Points, in no order, along strands that fork and pass close to each other.
In the rows, zero is written as 128.
Two points are linked if the straight distance between their rows is under 108. Some points are linked to none.
<935>: [ 98 124 106  81  92  99 161 108 139 109 112 140 137 166 184 225 158 163
 106 141  98]
<500>: [149 152 151 110 125 153 116 130 111  97 199 119 148 105 137 156 124 134
 154 157 184]
<1092>: [135  64 140 133 122 140  94 186 132 121 113 138 129  67 120 126  82 132
 110 147 104]
<595>: [154 118 150 113 137 112 159 135 143  86  95 140 127 186 158 134 178 186
  87  46 100]
<510>: [131 121  97 153 101 118 144  87 112 153 116 151  82 133 127 129 119 130
  79 101  83]
<430>: [148 128 165  68 121 118 156 155 161 115 146 119 136 143 127 177 162 157
 165 115 156]
<758>: [ 70 151 123 152 116 121 171 108 151 125 160 143 153 183 146 191 180 198
  77 154 122]
<439>: [116 120  69 140 112 122 106 117 139 110 125 115 116 116 102 124 149 158
 118 108 113]
<484>: [166 211  90 146 144 156 124 113  81 120 173  97 207 129 154  84 110 118
 175 109 167]
<1007>: [ 93 183  93 174 155 134 126  58  81 141 161 119 124 155  99  93 108  77
 146 165 138]
<60>: [ 65 116  95 126 145 127 135 110 154  89 144 114 120 193 101 124 138 154
 136 142 131]
<853>: [ 85 153 118 200 154 144 124  94 101 160  97 128  99 151  98  76 149  90
 126 121 116]
<170>: [112  94  61 103  95 128 135 118 116 117 123 153 112 150 175 176  90 136
  82 120  76]
<184>: [181 145 157 114 131 114  92 169 121 141 157 138 197  60 172 143  89  92
 170 157 169]
<839>: [139 170 113 105 144 117 135  79 161 120 172 113 168 138 127 111 178 159
 146 151 157]
<572>: [170  75 155 137 120 144  94 123 117 114  87 135 113  56 100  92  81 110
 109 157  96]
<160>: [133 115  95 147  82 152 136 120 109 114  83 145  85 119 110 117 135 133
 102  62  56]
<558>: [140 149 125 184 105 168  93 111  98 164 112 119 111  59 108  79 124  95
 119 126 107]
<14>: [155 196 100 145 137 167 146 138  79 124 160 108 172  91 128  52  93  84
 193 131 156]
<645>: [ 85 179  82 190 192 105 116  69 113 138 169 126 170 175 128  95 132 103
 148 160 161]
<49>: [ 98  92  94 145 118 142 109 184 137 141  82 131 109 111 130 106 103 118
 121  86  83]
<782>: [140  51 133 113 123 135 114 121 133  47 122 139 114  94 147 135 128 171
 126 101 107]
<407>: [171 201 132 121 161 128 121  89 123 133 152  97 182 171 139 119 178 134
 136 142 188]
<1073>: [135 138 146 118 162 132 136 130 165 159 103  91 146 112 110  51 143 112
 162 142 138]
<313>: [ 94 129 113 170 144 116 132  80 150 119 170 146 146 158 141 143 163 185
  82 152 144]
<687>: [157 161 110 133 101  99 163 126 135 146 151 141 112 131  91 104 148 145
 133  76 120]
<832>: [131 133 118 104  94 114 158 148 132 154 160 136 119 112 104 130 105 129
 129 104 126]
<662>: [109  77 154 102 119 138 145 200 122 122  76 128 111 118 127 112  55  97
 107 131  58]
<857>: [153  66 176 103 118 136 132 176 133  72  95 135 129 114 131 162 115 149
 129  97  92]
<819>: [147 193 121 160 171 118 113  91 101 173 128 104 144 186 123 108 165 116
 117 129 173]
<455>: [156 160 103 132 116 130  96 111  98 159 140 112 145  86 143 110 104  75
 160 141 151]
<703>: [ 83  99 115 156 129 141 116 168 141 185  56 117  92 117 113  88 120  83
 141 101  84]
<592>: [124 124 121  87 106 101 162 173 146 134 151 123 117 172 111 164 138 147
 143  70 133]
<1100>: [183 125 170 114 131 123 130 104 125 104 128 125 113 141 111 129 162 125
 137  87 153]
<806>: [112 160 145 100 157  80 187 129 141  80 109 144 128 223 125 143 177 187
  97 126 140]
<889>: [163 110 152  66  97 122 173 152 156 148 132 105 134 114 113 129 103 126
 115 129 110]
<724>: [145 139 164 138 143 169 101 101 134  88 187 123 149 132 141 160 159 163
 124 147 181]
<699>: [160  75 115  94  89 124  80 171 116 141  74 133 117 108 151 216  97 120
 111 126  89]
<336>: [146 121 121 151 129 151  76 112 127 168  83 106 122  97 119 122 137 110
 116 130 126]
<355>: [145 105 146 104 105 157 114 180 113 123 152 124 107 111 122 195  99 123
 123 126 144]
<711>: [143 187 110 181 137 105 147 123 120 173 142 129 121 127 116  54 154 122
 127  89 127]
<107>: [105  79  93 103  96 125 100 158 112 115 107 144 108 133 181 211  95 132
 103 133 105]
<613>: [ 91 100 148  83 115 146 207 116 144  87 144 148 108 171 151 167 115 163
 109 151 114]
<764>: [ 72 121 107 121 104 150 148 110 135 107 138 154 153 178 175 224 158 180
  71 144 106]
<358>: [165  94 154 135 134 148  78 200 115 130 134 143 136  44 125 125  73 123
 120 195 135]
<769>: [166 134 146 139 144 127  96  74 128 162  77 112 127 121 131 108 162  88
 143 136 148]
<892>: [ 84 143 100 146 132 121 135 148 134 144 142 134 124 214 133 168 153 162
  92  92 120]
<753>: [176  73 141 110  86 136 123 170 118  92  93 134 145  86 109 149 111 150
 101  69  53]
<211>: [115 126 170 147 115 127 140 140 145 171 152 151 112 136 162 178 111 133
 110 123 152]
<322>: [ 91 171  97 188 153 143 136  78  89 187 133 118 110 118 126  62 123  75
 141 150 133]
<88>: [118 105 103 106 109 119 159 169 130  98 124 133  98 177 133 146 123 150
 118  50  89]
<636>: [143 129 159 157 127 143  79 152  79 145 110 138 108  86 106 125  96  52
 179 120 140]
<204>: [170 114 175 100 122 117  76 224 116 143 144 151 168  47 122 144  91 108
 157 168 150]
<496>: [ 99 127 153  95 132 121 185  98 153  57 126 137 112 215 136 170 159 178
 112 146 116]
<766>: [ 85 109  72 120 106 144 114 166 133 122 123 113 106  88 102 101 120 142
 129 118  99]
<584>: [122 132 176 180 154 119 118 116 149 159 118 138 116 140 173 146 143 132
  99 109 159]
<271>: [165 184 129 170 120 154 124 105 107 179 134 114 140  91 113  72 149 109
 127 102 123]
<891>: [ 82 153  95 167 148 128 115  69 138 145 167 125 152 147 146 115 141 130
 107 173 161]
<721>: [104 161  97 131 164  73 153  92 129 113 106 110  94 180  75  64 155 123
 148 126 134]
<918>: [116  98 145 152 127 159 138 142 158  96 128 129 115 137 138 103 140 185
  95  72 110]
<906>: [169 150 173 101 150 100 120 165 140 159 143 130 166 109 159 138 113  92
 185 135 181]
<975>: [ 98  97 142 148 134 148 131 108 162  96 132 142 139 146 170 135 146 179
 100 122 128]
<741>: [122 193 108 145 169 162  99 106  93 149 158  93 177 162 158 132 118  80
 163 166 184]
<620>: [ 72 118 118 128 160 121 164  86 147  81 125 130 123 211 126 132 125 156
  80 156 108]
<1108>: [125 145  91 107 138 142  91 119 104 133 130 103 122  82 100  93 113  74
 181 172 152]
<145>: [125 114 207 113 126 117 156 108 168 118 102 168 130 147 176 176 151 142
 133 146 159]
<994>: [157 163 149 127 126 146 137  99 129 104 188 147 170 134 153 191 188 184
 114 136 163]
<1048>: [112 115 102  92  92  89 128 117 137 123 155 155 123 141 154 218 143 148
 134 139 148]
<795>: [109 122 158 198 162 130 123 106 136 152 112 133  95 151 133  80 137 127
 111 108 137]
<765>: [122  99  61 137  87  89 143 110 128 151 142 162 107 119 157 150  97 146
  98 114  96]
<461>: [110 102 149 143 156 137 120 115 171 118 140 131 140  91 162 102 129 151
 121 163 151]
<363>: [171 121 171 140 105 140 133 142 132 135  88 122 123  87  71  72 126 108
 120  81  86]
<697>: [119 108 157 132 140 148  92 124 144 173 111 114 139  83 151 114 120 113
 115 169 145]
<426>: [139 174 111 149 176 109 101  96 102 177  86 104 136 152 133 105 165  76
 174 133 174]
<529>: [103 155  84 169 138  91 144  89  98 125 101 141  82 203  76  99 154 130
 114  97 111]
<899>: [108 142  83  99 144 116 131 100 135 121 155 113 107 123  95  90  97  95
 168 165 143]
<978>: [125  88 140  76 127 145 115 145 133  83 150 130 109  88 127 144 100 143
 136 192 146]
<152>: [107 118 158  81 116 129 127 177 189 101 125 125 157 125 148 153 160 176
 144 142 142]
<440>: [ 93 159  69 188 146  91 135  64 110 143 147 147 118 195  87 121 138 120
  86 133 117]
<53>: [142 173 108 141 127 167  92 101  94 123 160 102 146 120 130 142 126 109
 152 143 180]
<1087>: [141 171 117 156 150 143 114 152 121 136 144 107 182  73 118  43 133  93
 188 115 140]
<1021>: [ 81 106  86  95 126 113 128 131 136 108 142 108 100 155  94 140 102 121
 151 162 126]
<431>: [115 163 122 113 159  84 152 101 147 129 146 107 126 162 117  82 158 133
 142 133 159]
<882>: [149 124 176  94 116 125 105 175 123 151 143 126 135 121 124 174 107  87
 159 135 167]
<469>: [157 137 168  90 132  80 185 144 155 108 113 148 116 181 149 145 178 179
 107  80 137]
<1002>: [169 157 137 156 140 135  88 147  68 154 118 123 152  63 128  87  87  50
 189 141 143]
<629>: [138 117 132 125 139 142 145 127 138 134  97  98 100 114  92  65 123 116
 148 108 117]
<639>: [141  64 186 102 118 120 123 204 128 119  94 154 132  90 101 111  59 113
 129 151  81]
<338>: [137  88  90 104 113  95 114 102 136  90 139 132 125 111 136 155 149 175
 116  98 111]
<531>: [170 105 151 142  90 135 144 140 116 111 105 152 105 119 100 119 120 127
 118  50  71]
<433>: [115 124 136 150 117 145 101 144  97 160  77 131  66  94  90 105 101  49
 174 143 120]
<328>: [112  89 148 122 118 141 163 153 155 138 106 147 128 118 176 134  96 156
  72 117  83]
<34>: [132 162 149 138 186 140 113 133 152 139 135  97 166 111 144  66 158 114
 173 132 174]
<201>: [136 139 122 127 127 144 152  85 149 175 127 105 123 139 128  99 135 140
  94 141 122]
<846>: [128 104 130  92 103 121 147 154 109 108 173 140 115 117 145 222 122 152
 120 160 131]
<286>: [ 90 147  55 149 127  79 168  87 122 121 169 148 131 195 101 144 134 162
  73 133  94]
<921>: [104  95 151  64 106 172 136 175 153  82 121 110 140 127 141 192 153 173
 128 137 106]
<366>: [187 101 174 122  89 118 131 156 126 137 118 145 142  76  58 105  94  91
 131 104  93]
<673>: [140  99 159  66 125 130 126 114 150 110 105 111 116 119 146 175 122 121
 148 189 158]
<270>: [114 117 146 134 115 118 130 162 108 171  42 125 102  98  88 100 115  60
 152 114  76]
<312>: [156  99 150 112 146 134  89 145 112 106 160 146 127  58 140 116  89 107
 143 197 163]

Follow the links from the first point to the second, and from the first to the third. Name the last point that the two ways share.
<1087>; <469>; <699> -> <531>
<358>; <286>; <271> -> <336>
<978>; <645>; <426> -> <313>
<469>; <724>; <703> -> <455>
<484>; <1021>; <765> -> <531>
<204>; <889>; <645> -> <313>
<935>; <839>; <921> -> <336>
<496>; <741>; <14> -> <455>

A fork is a point with three links, a tip a point with one. Leave the first point through the second and follow the links. Name the first fork or tip that comes.
<204>; <184> -> <313>
<935>; <1048> -> <358>
<636>; <433> -> <531>
<286>; <440> -> <336>
<313>; <891> -> <211>
<439>; <766> -> <455>

A fork is a point with three links. Follow the links from the first point to the second and name the forks in between, in order.
<595>; <1073> -> <496> <455> <531> <363>
<271>; <431> -> <336>
<673>; <152> -> <358> <313> <975> <336> <832> <592>
<312>; <832> -> <358> <313> <975> <336>
<891>; <152> -> <313> <975> <336> <832> <592>
<889>; <819> -> <832> <336>
<358>; <211> -> <313>
<34>; <613> -> <363> <531> <455> <496>
